Each row is a point on a tangle of strands that fork, close into loops and nearly touch. The rows are in no order.
(in the rows, 100 means zero)
Two points are linked if the straight distance between their rows is under 67.4. Some points are linked to none.
q_927: [ 91 100  89  79  95 100  96  92  66 103  86 103 111 105  89  99  71 129
 107 124 136 112 103  81 106]
q_864: [105 101  66 104  99 112 115  88  81  90  66 113 108  69 106 102 110  96
  84  92  87 111  69 133  77]
q_865: [113 121 101 101  80 100  66  75 105  82 112  90 104  65 100  90  79  87
  74  93 105  86  82 127  92]
q_807: [113 123  93  85 112 118  99  92 140 124  74 110  95 106  95 125  91 140
  84  84 128 114  96  74  89]
q_765: [113 101 119  92 100  89  83 103 116 137  85 103 126  87 105  88  91 102
  87  85 128 106  97  96  75]
q_893: [108  99 126 112  86  76  70 115 103  86 122  81  95 112  75  91 105  93
 106 106 125 109  98  62 127]
q_401: [ 66  77 103  91  95 107 143 126 102 116 118 118 103 112 105  86 101 107
  99 109  80  91 100 129 106]
q_990: [104  86 116 121  94 121  96  89 102  96 112  98  90  89 121  92 114  80
 111 101  80  63 111 106  91]
q_346: [110  92 113 105 113  86  95  95  54  99 110  97 118  89  93  82  97  79
 109 112  94 106  91  94 110]
q_362: [115 110 109  87 104  79  92 114  96  99  93  77 123  89 106  97  90  99
 105 101 130 107  97  84 142]
q_534: [ 79  84  98  97  87  98 128  95 113 134  83 102  82  84 104  98 101 121
 124 116 111 111 101  96  95]
q_612: [120  92 110  93 111 103  98  91 119  79  84  99  85 121  85 106 121  86
  99  71 107 129 115  74 103]
q_622: [124 116  81 114  90  99  56  70  89  79 102 100  90  85 102  95  88  98
  65  88 102  97  89 131  83]
q_516: [127 118 103 111 135 121 106 138 111 108  75 108 119  95 102 113 105 104
  88  77 108 108 105  94 108]
q_651: [115  91 129 108 114  80  90 115  77 136 104 109 121 115  91  83 100  95
  99  87 127 121  99  59 109]
q_539: [ 94  81 107  99  92 109  94 136 100  87 136 101  86 134 103 111 115 122
 114 100  96  74 141  62 124]
q_826: [ 97 118  68  85  90 111 120  65 103  86  73 102 131  64 124 112 114  95
  85  92  83 114  56 132  60]
q_386: [ 85 108 117 124 120  99  94 137  83 114 116  77  98 129 107 111 101  87
 104 114  76  98  96 107  87]
q_27: [134  90 112  85 105  87 111  82 110 102  87 123 108 115  83 100 113  87
 100  61 117 136 116  58  98]
q_424: [112  94 118 100  85 108  83 118  78 113 120 108  75 121  98  96  73  92
  98  98 117  95 122  63 125]
q_20: [102  81 105  80  82  91  88  86  74  89 130 119 110 103  92  67  97 115
  85 101 115  90 115 107 112]
q_450: [ 82 112  89  72 124 104 128  83  92  88  89 100 121  87  92 123  75 108
 106 111 114 116  92 115 102]
q_265: [110 101  97  75 107  87 118  94 106 102  87 128 102 112  69 109  89  91
 105  70 125 138  97  66  97]
q_518: [ 82  77 124 124  89 112 105 113 101  79 116  85 102 105  75  80 108  50
 121 111  64  92  76  93  88]
q_928: [ 89 111 120 106  87  90  97 132 121 100 122  99 117  94  85  97  79  62
 104  92  83  86  95 114  86]
q_983: [ 82  86  75 101  67  91 117  64  70  75 120 102  81 104 132  98 115  68
  90 106  73  89 108 128 110]
q_189: [101 104  95 102 119 103 112  78  88 107  85  69  94 117 125 119 120  90
  99 116  90 115 101 114 103]
q_78: [ 96 107 106 118 140  99 105 130  74 124 110 100  99 136  89  96  83 111
  79  95 102 128  97 103 116]
q_205: [ 96  92 100  84  97  78 100  77  75 110 114 106 120  91 118  75 100 116
  74 114 114  97  94 122 121]
q_870: [ 98  90 112 106  96 115  97  85  91 113  92  87  70  96  96  88  87 118
  99 114 130 119  91  96 121]
q_169: [113  93 125 122 109  99  90 115  88 142  93  97  89 114 106  86 107 104
  86  98 118 113  99  75 106]
q_330: [106  94  68  99  97 126  97  69  97  98  63 118  94  75  95  94  94 117
  64  93 101 110  75 133  73]
q_960: [ 92 120 100 102 104  51 110 117 110 135 123 122 117  87  88  99 101  93
 114  91  89  98  85 114  83]
q_512: [106  85 101 113 109 135  97  86  97  65  91  86  71 131 103 100 107 110
  77  91  95 103 116 114 118]
q_721: [119 114  85  67  95 105  96  79 144  87  77 118 127  73 121 103 118 129
  84  77 101  76 108 100  76]
q_835: [112 112 101  76  99  75  88  81 100  82 126 121 124 111 113 100  98  83
  96  85  93  92 126 104  93]
q_764: [ 86 113 104  77 106 116 127  72  86  97 108  95  99  97 108 117  68 100
  98 129 104 102 108 114 118]
q_306: [100  88  85  87  80 120  95  79 104  65 111 123  83 101  94 100  94 128
 107  93 109  73 138  89  97]
q_10: [ 95 121 106  93 104  92 107  89 119 126 113 101 102  78 108 104  85 107
  93 106 102  81 108 114 115]
q_629: [100 130 112  99 121 112 104 128  99  98  85  83 120 103  96 116  73  78
  89  89 104 113  94 123 105]
q_403: [ 83  92 105  90 116  93 134  89 108 124  97  96  81  89 101 101 118 122
 117 128 114 120  95  96 130]
q_49: [ 98  68  99 101  81  65 101 117  86 113 110 109  93  98  95  75 138  90
 112 100  93 105  99  93 130]
q_594: [ 96  97 112  84 106  91 122 108 102 112 110 109 145  90 108 101 107  99
 121 112  97  83 117  85  95]
q_270: [108  97  97 112 123 109 103  95 104 116  84 101 117 114  91 102 126 141
 105  96 123 113  93  78  73]
q_326: [ 92  98 109  98  88  61 106 129 107 109 125 119 132  98  87  95  95  64
 115  86  77  93  90 110  83]
q_572: [ 80  97  97  71  77  98 130  65 106  93 106 108 111 111 127 104  97  83
  85  96  91  93 115 139  83]
q_791: [104 122  99  84 128  98 111  90 136 116  71  87 109  97  97 116  94 121
  90  89 135 137  84  72  90]
q_323: [110 112  95 114  80  96  76 118 111  78 107  89  65 102  98 115  96  75
 118  87  85  81 121  92 101]
q_631: [126 104  56 105 102 111  98  81 105 104  66 133  78  92  95 106 105 125
  75  85  96 109  93 119  73]
q_540: [106  99 103  74 106  94 112  93 135 114  94 118 108  88 107 102 105 112
  96  91 117 101 116 106 111]
q_19: [100 103 111  78 118  85 123 111 106 119  52  74 124 103 115 109 102  93
  99 107 109 135  87 114 117]
q_488: [ 89  95 103  78 108 109 119  71  98 112  93 115 112 124 119 101  93  89
  79 103  95 113 120 124  81]
q_509: [ 97  90  97 114 117 119 111 119  96  96 128  99  78 127 107 101 124 123
 110  97  84  73 122  83 116]
q_459: [ 92 109  89 114  91 110 112 117  97  96 104  89  66  68  96 103  90  87
 114 108  87  87  83 132 131]
q_54: [106 116  63 130  70 102  94  79 114  87  96 100  58  79 136 117 112  90
  92  91  72  58  89 143  83]
q_442: [123 117 120 102 122  87  78  95 118  74 113  76 126  89  92  95 116  87
 112  87 112  88  98  90 105]
q_363: [ 72  93 101  98  85  81 112 108  83  98 135 107  88 113 104  98 100  76
 112 114  64  99 104 108 112]
q_585: [109 125  97 108 128  86  98  74  83 108  91  81 119  83 105 102  96  79
  91 100 104 126  54 125  98]
q_60: [121 104  66 101  74  94  77  91 117  86  85  99  96  70 135 105 129 129
  91 101  90  73 115 111  97]
q_112: [108 114  90 114 112 108 103 101  86  99 109 101  64  88 109 112  88  85
 112 100  81  78 109 112 131]
q_731: [105  75 131 100 108 100  87 100  82 114  99 102 144 113  99  78 105 108
  99 103 130 102 103  61  88]
q_522: [ 79 102 109  77 104 123 132  74 108  85 114  78  99  82 107 105  87  91
 109 126 100  80  99 110 118]
q_940: [ 71  85 128 111  89 111 108 112 105 115  74  77 133  95  94  82 105  92
 107 132 107 107  67 106  69]
q_812: [113  90 119 105 100 104  99  93 102 135  75  83  71 104 112  95  96 116
  92 112 126 114 108  76 122]
q_508: [104  67  89  98  71  91  91 136  93 103  99 121 104  99  62  78  99 113
 108  88 113 111  91  96 109]
q_686: [108 101 110 112 138  94 107 126  84  98 101  95  99 127  70  87 112 105
  87  88 109 135  79  88 136]
q_857: [121 113  85 112  92 109  75  87  96  93  95 112  75 102  98 108  76  95
  81  87  92  88 107 115  79]
q_44: [124 124  87  91 119  81 106 120  99  99 113 127 115  75  92 112  89  93
 111  86 101  97 103  84 124]
q_821: [109 119 110  99 130  97  92 102  96 106  88  90 130  90 101  93  83  89
  87  91 112 119  75 122  97]
q_663: [113 102 104 112 118  83  85  77  99 121  86 103 105  72  80  86 117 111
 121  96 115 126  75  78  74]
q_567: [119 118  97  65  94 106  87  87 131  85  76  98 128  71 126 107  97  99
  76  75 108  94  94 115  86]
q_551: [ 96  91 102  70  69 106 104  69 102  89  87 110  91  85  74 101  74  98
 110  95 123 112 102  87  97]
q_535: [ 71  96 122  97  79 101  99  95  94  90  83  69 142  89  94  93  79  85
 107 124 115 114  61 108  78]
q_58: [ 82  99 115 138 110 102  96 129  67 108 109  74  93 113 106  87 101  72
 100 113  65 104  66 126  98]
q_134: [ 95 103 101 104  83  98  85 107  93 117 120 113 107 103  83 111  96 115
 125 104 101  81 129  67  67]
q_845: [ 95 102 134 114  95  93  86 117 103  82 123  88 117 109  88  89  88  44
 102 101  74  89  90 104  90]
q_7: [ 93 101  99  82  88  97 100  91  62  92  89 102 126  79  86  92  61  96
  92 120 126 113  87 100 110]
q_806: [ 79  76 125 110  98 105  97 117 107 110 110  93 108 127  86  79 114 138
  95 109 125 102 102  95  95]
q_498: [111 103 109 111 129 129 106 145 102 103  83  90 117  89  91 110  95 102
 111  94 108  89  99  84 134]
q_40: [108 102  93 121  94 105  90 131  89  83 119  92  70 105 108 100  92  74
 113  91  68  79 109 100 120]
q_179: [ 97 124  90  86 103  81 106 125 126 101 103 106 123 109  94 128 104 101
 112  86 106 103 119  93  88]
q_197: [112  86 119 105 107 123 113 133 103  96  79  92 104  87  70  92  87  82
 122 105 104 100  91  73 141]
q_538: [ 84  80 119 140  73 110  92 125  81 103 102  63  80 105 100  87  91  62
 101 118  85 102  65 114 100]
q_577: [103 104 132 113 122 101  96 108  87 102 125  90 118 105  82  88  86  79
 109 115 103  98  91  74 111]
q_526: [ 83  85 112 105  83 107  78 117  84  96 126  86  82 135  98 100 108 111
 129 111 102  86 133  45 105]
q_25: [ 77  91 104 117  88 101 114 135  94 132 105  95 111  79 111  97  85  96
 108 120 100  86  86 113  90]
q_369: [ 93 102 109  96 108  85 101 106 109 122 103 111  98 128  64 105  86 103
 108  90 124 139 102  76  85]
q_867: [ 78  74 110  86  72 109 135 109 124  86  98 108 116 108  93  99 106  65
 101  97  79  97  99 126  96]
q_936: [ 63  91 111  80  86  73 132 130  89 103 136 108 102 129  97  92  80  68
 110 114  61 108  97  99 117]
q_627: [ 82  93 108  84  96  85 101  76  91 132  96  93 120 129 137 100  91 101
  72 117 103 114 121 117  83]
q_537: [111 112  98  97 143  64  90  76  90 100 127 103 134 102  85  82 100  95
 113  88 108 118  86  90  89]
q_672: [112 115  86 124 127 112 100  97 117 100 117 131  78 119 107 100 114 122
  87  89  66  67 113 118  97]
q_298: [ 81  94  99  92  71  92 102  88  89 121 101  94  99 115 143 107 110  99
  95 120  95  92 124 102  82]
q_724: [111 124  92  83 113  69  98 126 104 114 101  95 124  78  95 102  79 108
 108  92 122 110  93 103 134]
q_775: [ 99 106  72  98  86  74 102  84 111  87 120 126  80  91 119  97 123 111
 102  95  81  67 112 128 107]
q_239: [ 99  77 129  98  98 100 105 148  94 100 113  95  94 130  86  87  74  69
 101 110  83  99 102  84 128]
q_267: [102 124  58 121  96  98  77  91 102 112 102 105  70  89 118 113  89 130
  81 125 104  70  80 127  92]
q_985: [ 91  82  95 107  75  99  88 117  98  90  90  94  95  91  78  75 106 107
 106  97 110 109  78 126 109]
q_72: [103  79 117 115  81 107  94  96 116  95 105 100  86 105  97  94 119  76
 128  93  81  82 121  75  75]
q_260: [102  95  98 109  92 114  87  99  88 114  83  98 110  66 101 106  95 113
 116 114 107  86  92  85  78]
q_132: [ 81  94 107  80  72 103 128  96 111 100 105 120 114  89 110  93  83  77
  87  88  88  93 103 136  88]
q_834: [ 92 117 111 104 124 100 107  94 109 125 123  92  86 103  95 104  91 109
 103 115  96  94 104  99 109]
q_15: [109 125 101  96 124 113 108  87  90  92  81  94  91 109  69 133  75  97
 107  97 116 134 102  63  94]
q_832: [108 123  85 112  84 106  79 106 137  87  97  93  76  79  96 122  86  94
 121  89  85  77 114  86  79]
q_296: [ 71 119  91  92  97  96 105 118 117  72 116 102 129 117  95 120  96 105
 111 106  91  91 109 115  86]
q_343: [100 131  57 113 113 106  87  94 117  95  95  92  81  99  97 120 102 147
  87 111 102  83  91 116  96]
q_434: [ 98  99 102 102 102 101 122 101 108  87  84 102  96  90  73 116 109  64
 127  93  84 126  95  91  91]
q_813: [124 130 102 107 100  75  62 104 125 131  90 102 109  90 112 102  88  97
  77  80 117 109 103  98  74]
q_66: [113  92  87  94  69  84  89  57 101  96  99 109 100  88 107  93 123  90
  93  96  97 106 102 114  80]
q_697: [126 120  96 116 116  92  79  52 112 105 120 108  75  91 118  91 109  86
  82 103  83  84 103 115  92]
q_545: [103 109 104 109 107 105  88  99  89 103  82  92  84 122  79 117  83 105
 103  97 132 141  92  59  90]
q_142: [100 106  91  77 106  55 107  73  76 110 113 102 148  86 123  77  99  93
  92  98 120 102  76 120 112]
q_99: [112 127  79 108 116 119 108  73 127  97  89 101  79  91 145 120 114 114
  97 112  74  51 111 114 110]
q_407: [109  95  80  94  84 103  97  66 114  75 101  98  53 106  93 113  97  97
 101  99  95 105 106 104 107]
q_784: [ 87  73 120 105  90 111  96 134  92 110 125  99  72 131  95  78  69  96
  93 105 101  98 113  75 128]
q_230: [113 109 106 116 118 117  87  81 116 105 107 132 108  93  88  85  88 122
  79  85 100  75 101 111  72]
q_707: [122 103  88 101 141  85  93  74  65  94  99  95 128 107  88  87 104 112
 100  86 114 125  79  88 100]
q_399: [104 101 126 123 142 102  93 127  85  88 132  85  87 132  82  84 111 104
  89  97  89 108  84  82 142]
q_234: [ 97  93  97 110 104  99 108  97  73 119 111 127  99 119  99 106 110 100
 124 103  86 101 119  61  67]
q_573: [117 123  94  94 103  97  85 110 127  81 113 111 104 102 109 122 115 123
 104  88 104  61 136  78 109]
q_948: [ 99 109  98  94 113  85 104  67  84  73 104  85 106 103  90 108 132  96
 118 115  98 120  90  87 109]
q_220: [109  88 108  94  92  98  81  95 100 114  99 105 136  98 110  86  98 111
  85  99 123  95 115  96  80]
q_678: [120  94 118  99 105  83  78 116 108  79 132 102 101 105  74  90  94  88
 100  78 118 103 106  61 139]
q_596: [111 106  96  94  82 115  82 117 118  67  79  98 116  58 102 102  97  69
  99  75  86  93  90 119  96]
q_614: [ 90  72 107  82  76 127 112  80  99  72  73  91  93 110  71  96  82 102
 105 104 125 121  99  85 104]
q_382: [117  89 100  85  91  71  91 101  86 123  94 116 124 108 113  82  90  77
  75  83 100 124 107 124 100]
q_758: [119 111  72  98 124  91  85  91  67 102  75 102 126  91 104 107 108  97
 101 100 107 123  89  88  78]
q_474: [ 94  75 109  92  87 136 121  90  78  78  91  94  82 110  91  95  70  98
 101 115 114 107 120  86 123]
q_662: [109  81 112 112  82 119  87 138  95  91  95  97 100  86  73  89  84  79
 125 102 105  90 100  58 124]
q_877: [114 117  69  78  75 117  91  86 124  85  54 106  99  57 129 111  94 100
  77  87  92  90  93 118  74]
q_173: [110 121  99  78 109 124 103 103 101  83  75 101 104  84  67 123  72  93
 121  89 115 112 102  58  95]
q_838: [106 103 120 102  87  91  73 116  99  92  99  71 107 102  98 100 107 111
 101 119 130 105 103  81 118]
q_428: [120 110  96  78  90  75  85  57 120  97  88  88  79  91 115 104 115  85
  87  92 105 122 110  97  89]
q_962: [ 99  62 119 112  81 105  96 132  98 100 108 107 104 104  61  81  89  96
 117 103 110  94 104  68 106]
q_203: [103 109 101 132 141 116  98 113 112  96 123 103  84 116 100 102 125 132
  97  93  84  75 102 111 118]
q_578: [120 119  66  86 107 105  85  92 101 119  75 106 100 100 102 125  85 132
  78  92 127 113 113  73  93]
q_981: [103  72 106 102  97  86  95  89  97 118  78 112 102  84  79  86 111 104
 120 103 121 127  93  63  86]
q_174: [ 74  80 117 101  94 104 109 153 111 101 125  76  94 136  91 102  82  79
 123 128  76  93 102  68 129]
q_942: [117  96  72 116 112 128 109  83 110 107  65 118  64  90 114 110 115 114
  93  94  82  96 107 104  94]
q_967: [116 122  93 101  92 100  85 122 125  76  96 108 107  74  95 120 105 115
 126  89  96  75 118  77 102]
q_30: [ 99 108  88 114 108 136  88 107  93  89  90 102  81  91  76 107  74 133
  95  98 120  90  96 108 102]
q_851: [100  85 103 101 118 101 123 111  48  88 106  93 120  90  99  92  98  76
 119 132  81  99  86  84 136]
q_311: [ 86  97 117  77  74  93  99  88  72  88  88  73 119  88  82 102  60  89
 112 124 129 118  84  99  97]
q_475: [ 80  98  92  97 102  98 101 100  47 113 111 102  98 121  98 108  68 127
  95 129 113 109 104  96  95]
q_866: [ 97  83  88 113  79 122  99 118 117 104  82  97  77  93 114 110 107 135
 119 107 105  66 122  94  90]
q_619: [101 125  66 129  78  94  72  89 117  93 113  97  75  80 113 109 107 108
  97  99  84  66  83 134  78]
q_818: [108 117  90  96 110 118 106  72 145  84  84  93  85  68 119 111 123 123
 107  99  86  72  98 105 100]
q_258: [122 118  84  79 106 100 103 103  98  82  89 128 109  77  84 117  78  89
 120  74 110 104 115  79 106]
q_414: [100 106 104  96 120  84  86 124  95 102 128  98 118 128 104  92 110 126
  84  93 115 105 115 100 124]
q_802: [ 84  95 102 103 107 112 131  97  81  83 109  99 114  79 110 100 106  83
 111 123  82  86  93 107 120]
q_637: [110 109  79 117 110 127  90 129  85  83  79 108  89  97  75 115  76 107
  91  97 101 111  93 113  99]
q_762: [ 96  78 122 102  93 113 106  92 112  94 104  76  72 119  99 100 114  81
 126 113  96 103 117  66 106]
q_600: [ 74  81 114 107 106  92 109 126 105 108 105  91 114 125  76  78 115 115
 108 110 104 113  78 103  84]
q_713: [122 110 105 108 100 111  81  88 101 117  99 104  79 108 102 102  90  81
  80  96 103  95 121  92  88]
q_148: [102  81 122 112 122 109  92 116  87  84 134  95  82 122  90  69 124 103
  94 102  84  96  98 107 135]
q_137: [ 81 113  86  75  88  70  98  82 101  83  98  86 101 109  94 115  95  95
 107 111 107 124  88 123 101]
q_221: [ 82  91 106  94  82 106  95  99  91  92 118  97 117 115 130 105 104  98
  95 121  94  75 131 105  89]
q_977: [ 97  59 110 105  84  92 105 121  96 110 117 103  67 118  92  75 124  86
 115  91  85 107 113  78 129]
q_126: [106 131 100  95  88 104  66 103 120  87  98  85 110  58  92 105  80  80
  85  82  98  90  68 121  88]
q_149: [ 88  90 125 100 112 116 115 116 128 125 120 114  75 150 102 106  96 102
  87  89  88  90 132  95 103]
q_503: [121 124  80  82 101  95  97  93 122  93 113 139 102  94 116 112 102 115
  96  81  96  68 141  94 109]
q_842: [117 101  98 100 106  83  81 124 106  99 122 117 113 109  85  97 112 120
  99  83 123  94 114  72 121]
q_345: [ 81  92 117 112  99 105 109 100 101 109  98 101 113 104  81  88 113  93
 103 113 101 111  75 112  69]
q_745: [108 108  74 135 116 112 109  87 118  91  98 107  77 103 133 109 129 128
  95  91  58  48 104 125 105]
q_675: [ 77  77  80 103  85  98 143 100  93 100 117 130  95 101 109  90 122 103
 105 101  59  82 102 125  99]
q_155: [ 93  95 106 109 127 113 112 118  69 112  86  98 102 133 105  97  95 105
  73 110  93 120  95 120 108]
q_295: [ 81 108 113 112 118 105 104 107 124 102 129  96  78 124  74 102  87 122
  99 106 100 101  95 100 107]
q_975: [ 86 106  79  82  72  95 109  68 113  84  90 107 123  50 106  99 119 103
  98  87 101  96  61 120  72]
q_777: [108 109 104 107 105  86 113  72  90 114  95  96 101  92 131 113 119  67
 104 105  76 103 101 104  94]
q_699: [ 91  75 115  99  72  96 112 105 107 121  73  85  90  84  80  88 106  97
 129 120 113 118  81  83 101]
q_244: [ 86 105 123 103 121 100 119 124 124 120 127 119  91 136  88  97  78 106
  82  86 100 106 111 107  99]
q_153: [129 101 102  82 104  59  86  99  80 109  78  91 128  95 123  88 103  91
  90  95 131 124  94 101 131]
q_951: [100 105  93 120 119  80  93 106  92  86 126 102 110  99  86  80 121  86
  98  83  81 102  72 129  87]
q_402: [101  96  99 105 110  91 100 101  55 114 110 102 100 105 113  98 105  85
 119 116  84 101 119  75  98]
q_625: [ 87 111 107  86  96  91  95  83  76  88 138 105 122 117 122 102  92  84
  97 112  78  76 128 104  93]
q_367: [116 119 124 111 119  98  80  58 118 119 111 102  85 109 110  97  95  88
  79  95 109 100 109 100  78]
q_261: [100  86 102 100 104  69 112 120  81 112 105 111  94  87  93  97 130  76
 129 103  80 114  90  87 127]
q_621: [119  87  85 106  87 108  79 105 109 107  82  97  86  88 127 109 133 129
 105  99  97  70 124  91  94]
q_237: [ 96  82 125  88 106 111 118 118 114 110  69  78 113 115 106 106 112  95
  87 103 105 120 101 113 112]
q_664: [119 111  88 100 102 118  77  99  82 101  69 101 116  86 102 112  90 100
 107  97 105 104 102  87  67]
q_371: [127 107 106 122 118 136  94 130 119  95  67  92  89 108 103 120 115 103
  83  73  97 107 108  97  93]
q_559: [103 114  99 100 100 101  88 131 100  92  89  90  95 110  89 112  82  85
 103 101 101 114  99 111 103]
q_912: [ 99  72 123 111 114 132 116 118  71  97  86  89 103 117 101  85  98  85
 105 103  93 108 103  78 103]
q_338: [ 89 119  69 113 112 126  88  98  97  80  84  98 101  88  91 116  84 141
  99 117 109  85  79 115  77]
q_931: [ 76 103 104 119 108  92  92 107  79 125 120 108 112 109  85  96  78 134
 103 130 116 106  94  88  82]
q_888: [ 97 112  94 115  76 126  97 101 111  69  78  94 111  56 106 108 110  86
 116  89  78  82  78 104  66]
q_562: [ 87  94  92  92  66  96 105  69 101  80 100  94  97  57  88  91  99 106
 104 103 108 109  60 127  89]
q_659: [ 92 111  93  85 107  47 113  88  89 108 104  88 125  73 103  85  99  94
 110 102 120 116  63 119 121]
q_441: [ 83  80 113 122  81 115 101 100  96  78 104  72  86  88  90  91 113  69
 119 113  85  99  74 101  94]
q_356: [108  93  84  95  75 118  82  63 108  70 114  94  61  97 105  91  89 126
  95  95 118  79 115 109 103]
q_257: [ 89  65  90  99  51 103  91  98  66 100 113 116  67 105 103  80  96  91
 107 102  86  82 114 107  93]
q_22: [ 73  84  70  99  42  93 105  91  76  87 112 110  74  99 115 104  91  83
  98  97  85  89 109 134  95]
q_918: [115 131 102  82 122  95  88  83 128 104  60  65 112 107 112 132  98 111
  82  96 117 137  96  87  86]
q_385: [ 82 114 112 124 136  94 105 127  89 118 115  93 123 118 113 104 117 104
 101 107  69  92  92 113  78]
q_988: [ 66  92  90 116  86  90 107  87  87  93 128  78  60 129 113  97 104  93
  88 115  76 108  90 135  87]
q_711: [ 86 118  77  81 103 115 130  87 118 100  85 114 103  71  78 116  80 112
 108 101 104 109  77 108  83]
q_520: [ 94 106  74 102  79  94 104  95 109 115  79 106  85  89 127 117 101  94
  91  99  88  91  99 129  76]
q_21: [103  98  93  86  66 106  76  71 108  98  80  86  72  93  90 107  66 111
 100 106 123 114 101  88  87]
q_107: [ 84  91 119  92 110  82 119 100 103 126  99  91 113 105 115  82 108 123
  84 113 116 100  91 127 126]
q_604: [ 66 101  97  94  87 110 116 126 122  75 109  97 107 121  97 113 101  83
 100  91  75  93  96 138  92]
q_352: [ 89  78 133 104  96 115 107 102  96 100 112  80  87 138  91  98 113  99
 120 114 109 100 122  44 121]
q_451: [115 102 114 114  97  95  97  77 106 110 103 106  78  77 119  95 110  63
  92  91  72  81 104 119  96]
q_46: [108 115 104  80 110  83  92  91 119 115  63  75 125  78 126 118 110 107
  98 107 115 125  82 104 100]
q_131: [ 90 122  77 101 124  97 120 101  90  98  73  84 114 121 116 123 120  95
  97 110  82 123  96 116  82]
q_955: [105 103  90  91  81 100  95  58 128  96  89  91  57 105 115 116 106  98
 103  97  98 103 122 103  79]
q_124: [115 120  80 109 115  87 108  85  98  97  76 103 110  75  98 105 119  78
 105  86  86 127  63 124  87]
q_623: [125 116 101 109 147 115 108  80 115 112  95 114  95  86  98 105 114 104
  98  85  98 104  97  86  93]
q_957: [103  93 108  83 110 106 119  97 123 106  80 104 113 108 116 106 110  94
  85  88  93  99 120 115  96]
q_610: [128  96  87 107 110 137  98 103 119 104  56 112  88  99 113 113 113 117
  83  71 100  99 124 100  89]
q_649: [105 123  99  91 126  50  97  97 119 118 124 114 123 106  86  97 108 100
 114  83 109 111  82  99  73]
q_312: [109 108  86  76  90  73 101  92  98  87 129 131  98 101 107 104 100 102
  95  92  90  83 129 107 120]
q_93: [100  70  93 102  70  91  84  98  55 104 117 112  85 109 101  82  87 103
  80 105 108 105 112 111 118]
q_210: [ 76  80  90 102  87 138 125 118 108  94  94  99  92  95 107 108 106 124
 124 110  95  70 116  94  96]
q_277: [107  89 100  96  97 122  96  88  83  95 120 121  85 119 100 101  91 116
  98 101 112  87 141  70 116]
q_497: [ 73  77 117  92 109 105 121 117 107 120 119 101  92 111 106  83  96 114
  81 112  98  92 102 139 127]
q_467: [ 92  88 111 101 113 107 104 122 112 114 110  93 104 138 110  98 125 131
  79 101 116 107 120  89 123]
q_109: [112 112  84  75  81  96  72  88 105 107  73  92  94  83 107 118  84 120
  91 107 131 117 108  82 100]
q_144: [112  91 110 102 116 125 102  80 121  74 105  87  71 126  84 106 113 105
  88  76 117 117 111 100 118]
q_95: [101 107  87 102 134 101 105 120  83  95  84  96 129 132 111 115 112 107
  78  92 100 125 102 120  91]
q_360: [ 88  63  96  94  77 100 105 100  69  81 100 102 128 108 105  77 130  94
  92 108 106 110 100 116 100]
q_881: [128 107  65  84  66 108  76  71 115  76  67 106  89  77 134 106 112 111
  82  88  91  80 112 111  81]
q_170: [ 96  80  76 102  99  96 121  97  93  91 111 126  68  99 107  89 120 112
 108  96  73  79 109 115 118]
q_643: [ 93  62 125 113  92 101  98 110 101  91 132  85  59 134  91  64 119  91
  92  95  82 103 105 100 136]
q_378: [ 93 111  85 114 128  85 114 119  88 112 116 121 116 114 102 107 117 122
 105 102  80  92  99 106  93]
q_779: [ 75  89 114  81 112  72 136  97 102 127 104 113 103 102 104  90  98 131
 103 116 115 108  95 101 136]
q_882: [100 120  92  81 114 114 108  72 152  69  94 108 117  79 111 107 113 128
  98  89  89  76 102 109  88]
q_273: [106 112 121 111 103  97  77 108  92 115 129 102 114 108  90  90  91  88
 121 103 110  89 109  60  85]
q_88: [ 91  89 102 102  81 102  96  85  96  93 103  86  76  85  93  80  96 102
  92 104 114 107  82 128 110]
q_224: [108 102  99 130  89 124  91 107  95  97  84 100 111  55  98  99 116 102
 116  97  90  80  81  97  75]
q_840: [ 61  81 116  97  84  85 125 153 109 100 130  94 114 129  87  97  91  84
 120 126  62  95  93  85 110]

How many points has the smallest loop of links through each point below? Write - if it is on no loop.
q_498 | 17
q_273 | 6
q_870 | -
q_643 | -
q_551 | -

A tip is a point with one link. Name the tips that can be reached along the links from each point below, in the order of the rows.
q_888 | q_261, q_210, q_378
q_731 | q_54, q_813
q_545 | q_512, q_153, q_931
q_273 | q_711
q_936 | q_363, q_66

A piece is two or more points that can be reached from each other along the links. Count, over all rows, the pieces, the separate loops (a circle has one, a figure eight two, a Y none), the forks (points with three links) and the tips (points with one).
pieces | 6
loops | 2
forks | 10
tips | 18

Name the points in between on the shortest way along the links from the first point to the second, in order.
q_865 / q_745 | q_622, q_857, q_713, q_367, q_697, q_451, q_990, q_72, q_762, q_352, q_526, q_539, q_509, q_203, q_672
q_58 / q_537 | q_538, q_441, q_518, q_845, q_928, q_326, q_960, q_649
q_942 / q_962 | q_610, q_371, q_516, q_498, q_197, q_662
q_784 / q_66 | q_424, q_277, q_306, q_356, q_407, q_955, q_428
q_857 / q_960 | q_622, q_865, q_126, q_596, q_888, q_224, q_260, q_664, q_758, q_707, q_537, q_649
q_503 / q_807 | q_312, q_835, q_625, q_221, q_298, q_627, q_488, q_957, q_237, q_19, q_46, q_918, q_791
